Each scene shows the same named points in several views. A view is turned or mirrored, shifted and resized as a whole, has a little noise and may leave points out.
In the rows, 128 means zero.

Scene 1
View 1
z370: [163 148 153 128 126 103 141 141 135 134  69 117 123  94 153 100 117 144
 125 142 148 175 141 140 152 138  82  84]
z630: [110 150 148 112 145 105 119 170 109 129 116 118 131  98 137  55  91  90
 126  87 145 135 102 105 167 146 107  56]
z869: [138 129 132  50 189  98 124 163  76  88  97 135  53 120  92  93 100  75
  98  35  80  89 157 172 161 127  81 112]
z180: [171 166 151 135 150 117 145 144 114 134  52 108 141  88 160 103 124 140
 135 157 172 208 158 140 184 154  52  73]
z297: [ 76 110 170 108 158 108 120 140 167 151  91 125  86 127 150  96 120 124
  88 127 126 146 160 141 124 124  83 135]
z197: [181 147 141 100 164 104 156 142  78 104  55 120  98 108 108 110 111 119
 124 101 118 157 161 160 171 127  67  90]
z814: [ 78 107 159 104 168 111 123 149 135 143  95 135  81 113 140  82  99 111
  89  97 130 130 168 146 143 129  87 122]
z975: [ 98 102 165 115 151 113 144 142 122 140  83 133  90 119 120  82  90 124
 102 102 127 137 157 140 145 113  94 105]
z972: [153 121 161 122 175 119 166 127  96 128  30 131  88 111 117 122 110 148
 109 137 139 185 205 179 169 119  47 118]
z339: [ 91 108 160 135 109 102 135 153 113 149 121 142 120  98 126  38  59 119
 116  81 145 116 113 105 142 122 135  65]
z475: [ 56  62 201 193 154 142 187 115  77 169  59 134 125 135  71  50  49 152
 118 132 165 196 165 109 170  88 102  67]
z780: [166 125 152  93 118  90 138 142 132 118  87 120  88 116 124 110 113 133
 114 110  95 121 130 150 121 114 101 100]
z359: [101 125 168 144 116 109 136 147 134 151 101 118 136 103 139  64  91 128
 121 123 150 158 117 107 145 129 113  67]
z789: [105 142 144 104 127  94 110 173 135 141 129 135 112  85 162  57  89  97
 112  80 143 109 115 116 145 147 117  78]
z560: [111 139 161 119 140 107 122 152 144 141 101 113 124 104 155  79 112 119
 116 123 142 156 126 119 147 140  94  84]
z80: [193 152 148 162  94 103 160 136 130 164  53 144 146  50 188  92  84 183
 134 156 205 184 168 152 165 158  86  76]
View 2
z197: [171 139 124 137 146  94  56  98  92 159 160 109 146  81  81 127 146 115
 167  96 141 133  87 155 145 151  90 130]
z869: [182 104 102 100 132  60  60 146 123 134 204 128 150  96  54  97 166 118
 158 145 128 153  80 140 110 216 106 143]
z560: [128 156 130 124 184  84 125 130 138 188 103 121 133  99 103 111 157 109
 128 103 139 136 148 190 131 117 108 130]
z814: [138 120 115 128 156 105 101 127 138 160 170 127 125 114  74  97 174 137
 101 129 135 162 127 196 113 166 102 158]
z780: [167 136 144 115 154  58 100 108 129 160 148 136 123  99  93 136 131 125
 145 104 141 129  91 160 151 159  93 147]
z475: [146 133  80 197 185 186  62 113 132 185 209 154  81 110  83  96 215 139
 137  59 194 102 168 236 162  91 102 159]
z180: [133 170 137 157 171 116  85  89  83 186 100  88 151  69 105 130 147 105
 151  74 137 135 122 185 146  92  87 114]
z80: [128 155 137 197 188 136 113  71 108 146  50 118 131  79 119 185 148 111
 116  60 137 112 109 185 144  92  92 122]
z339: [150 122  94 140 195  98 118 159 180 156 134 175 101 121  90 120 190 111
 128 101 161  94 150 182 131 144 127 150]
z630: [144 137 101 117 190  77 108 168 152 178 125 143 139 104  90 102 181  91
 158 111 146 108 146 163 124 135 122 123]
z370: [145 156 147 141 169  96 110  92 111 174 109 114 131  91 107 137 139 121
 130  86 141 134 113 184 148 115  89 134]
z359: [139 146 117 136 190 104 122 134 155 186 125 149 108 109 102 114 174 116
 126  89 159 113 157 198 146 112 112 141]
z297: [129 133 140 118 155  99 119 110 141 178 161 117 115 116  88  98 153 153
  84 124 138 179 136 213 127 145  94 168]
z972: [152 142 130 168 137 137  51  67  71 161 171  87 136  85  80 124 147 141
 132  91 141 161  90 191 147 132  71 143]
z789: [141 129 109 116 187  69 130 160 173 156 112 149 128 112  93 117 174 100
 124 125 137 126 138 168 112 156 124 139]
z975: [150 122 114 140 158 109  93 122 141 162 177 134 113 110  77 103 174 136
 117 110 149 141 129 195 129 151 100 159]
View 3
z475: [140 160  55 113 133 191  68 146 112 219  80  50 146 144 109  71 207  52
 183  89 143 186  58  97 113  86 113 159]
z789: [151  92 120 136 179 126  85 136 133 171 122 101 194 145 159  63 158 176
 105 105 127 117  99 104 106 128 142 178]
z370: [136 101 110 105 167 151  70 150 108 127  94  93 162 137  90 112 133 126
 171 114 137  94 126 107 127 138 147 156]
z197: [138 144 111 115 119 159  62 149 154 145 116  77 151  83  81  96 163 137
 111 129 130  98 124 125 100 107 148 115]
z80: [141 111 120  95 163 116  45 148  87 136  69 113 117 119 116 147  88  90
 166 109 134  91 103  96 130 141 111 156]
z972: [167 163 106 104 113 166  49 158 131 142  97  55 150  82  69 135 159  99
 135 125 123 127 143  90 100 102 156 116]
z814: [187 126 108 126 156 152  75 152 134 169 118  60 203 126 128  86 185 148
 107 108 123 146 128  74  95 111 163 163]
z780: [131 118 101 105 153 160  68 157 155 128 102  79 178 113 100  75 154 176
 109 134 141  96 129 115 104 133 154 146]
z339: [133 109  88 125 177 145  76 142 133 193 101  96 180 152 160  43 170 149
 116 102 140 143  67 106 110 121 118 187]
z297: [190 114 105 120 165 166  77 159 122 148 109  52 213 143 109  97 182 142
 138 107 124 139 144  65 108 119 180 174]
z869: [164 148 114 133 121 154  72 153 192 168 142  64 200  77 120  61 198 198
  41 136 122 123 131 110  76 100 163 123]
z359: [139 100  97 124 171 152  78 139 113 170 102  91 174 159 125  69 163 126
 162 101 136 126  90 108 123 123 130 174]
z180: [146 119 132 125 130 138  67 134  99 133 111 101 135 117  80 130 137  96
 177 108 128  85 123 120 124 117 141 125]
z560: [154  99 117 132 161 146  80 136 121 157 117  91 182 149 112  81 166 142
 150 106 127 112 111 105 114 126 148 165]
z975: [164 135  94 119 150 164  71 155 139 172 103  59 185 127 117  77 183 137
 119 109 133 145 112  88  98 110 149 159]
View 4
z197: [133 179 179 108 131 146 132 122  94  94  98 118 148 146  85  83 169 178
 153 122  72  95 121 119 155  74  98  98]
z975: [123 131 142 149 167 159 110  98 119  80 128 122 122 147  86 128 157 165
 143 141 107 100 120 145 161  87  75 103]
z180: [143 180 130  97 113 153 147  96 133  75 128 149 156 144 112  95 153 166
 167 101  80 160 142  82 126  63 131  92]
z339: [ 98 107 111 172 127 141 104  81 138  92 145 135  85 173  51 141 134 125
 142 118 140  90 149 152 112 104  82 116]
z560: [135 135 122 137 116 163 116  86 139  66 116 151 127 152  91 118 166 150
 142 152 128 133 127 128 130  75  98  89]
z814: [140 128 141 163 166 175 110 103 128  70 111 129 136 129  95 145 158 158
 125 146 108 100 106 143 164  83  76 103]
z869: [139 157 195 156 143 174 115 137  68  99  60 113 145 143  68 106 184 171
  98 159  83  37  84 173 169  75  68 112]
z972: [139 181 168 109 174 151 131 117 117  75 130 111 162 126 113 105 153 193
 170 100  50 121 125  99 186  77  95  99]
z630: [118 134 120 149  97 164 124  81 108  85  97 158 115 185  73 118 163 138
 109 147 120  98 134 140  97  66 103 109]
z359: [115 128 111 142 123 148 113  76 138  78 139 144 102 172  81 123 150 144
 152 138 134 130 145 126 117  82  91 100]
z780: [142 159 174 121 110 138 117 121 122  88  98 124 122 143  72  90 171 159
 159 150 123 105 110 144 149  87  89  80]
z370: [143 158 142 109 110 146 135 101 147  76 125 136 137 140  91 103 157 155
 171 125 110 144 132 111 137  80 111  82]
z789: [136 122 125 168  98 167 117  96 136  87  99 151 115 148  61 136 160 118
 113 150 140  92 122 161 114  85  98  98]
z80: [144 171 129 114  87 134 158 111 178  90 158 138 141 121  86 114 122 127
 189  52  96 157 159  86 118  98 140  92]
z297: [150 128 134 155 169 167 102  93 150  54 124 129 134 119 105 143 164 160
 146 166 124 138 106 140 177  81  77  86]
View 5
z814: [ 80 158 163 127 114 137 119 115 127 112  83 127 138 136 119 131 112 124
 161 124 128 142 129 183 138 141  93 128]
z560: [115 131 160 143 130 127  90 143 133 132 124 120 130 120 141 126 102 134
 154  96 150 137 159 157 127 131 111 144]
z370: [154 137 152 135 130 132 122 168 152 142 128 122 110 112 147 121 107 157
 153  89 148 154 149 153 123 140  99 176]
z197: [154 134 160 105 108 150 128 182 146 133 100 113 105 130 101 114 150 138
 167  95 110 175  97 150 133 153 123 166]
z475: [101 187 130 108 138 152 102 189 114  79  24 113 155  82 210  94 175 100
  81  91  92 130 192 155 157 146  86 142]
z359: [112 147 161 145 143 130  74 152 128 122 119 121 127 110 163 113 110 128
 123  94 133 115 184 152 131 138 104 162]
z869: [ 88 142 190  91  95 151 106 120 121 121  89 119 119 177  39 125 154 111
 190 131  89 158  63 161 139 160 138 131]
z80: [192 144 137 146 125 135 146 180 175 143 149 136  92  86 202 142  89 146
 122  76 133 129 149 182 120 160  72 229]
z339: [ 87 159 190 143 143 134  55 128 116 113 117 127 129 131 146 113 120 102
 108 110  97  84 170 162 135 160 108 172]
z630: [106 118 168 137 125 129  50 146 122 135 138 125 126 127 128 130 113  92
 142  88 115 104 147 143 135 143 145 150]
z789: [ 90 137 185 147 127 128  66 110 127 131 144 133 124 141 118 133  92 107
 146 111 123  94 149 167 127 150 123 160]
z180: [176 118 113 134 114 136 130 199 159 143 128 116 108  89 167 134 111 139
 157  67 146 164 136 153 132 132 114 169]
z975: [ 93 166 168 120 121 144 111 136 127 110  76 121 132 131 127 118 133 128
 144 119 120 146 140 169 138 147  96 138]
z972: [154 158 126 102 106 152 174 180 156 121  64 117 120 109 134 122 144 147
 163  98 125 197 103 173 140 148  87 152]

Which points are out of place in each view (at most two, in the order of its rows)? Write none if all are in place.
view 1: z780
view 2: z560
view 3: z370
view 4: z339
view 5: none
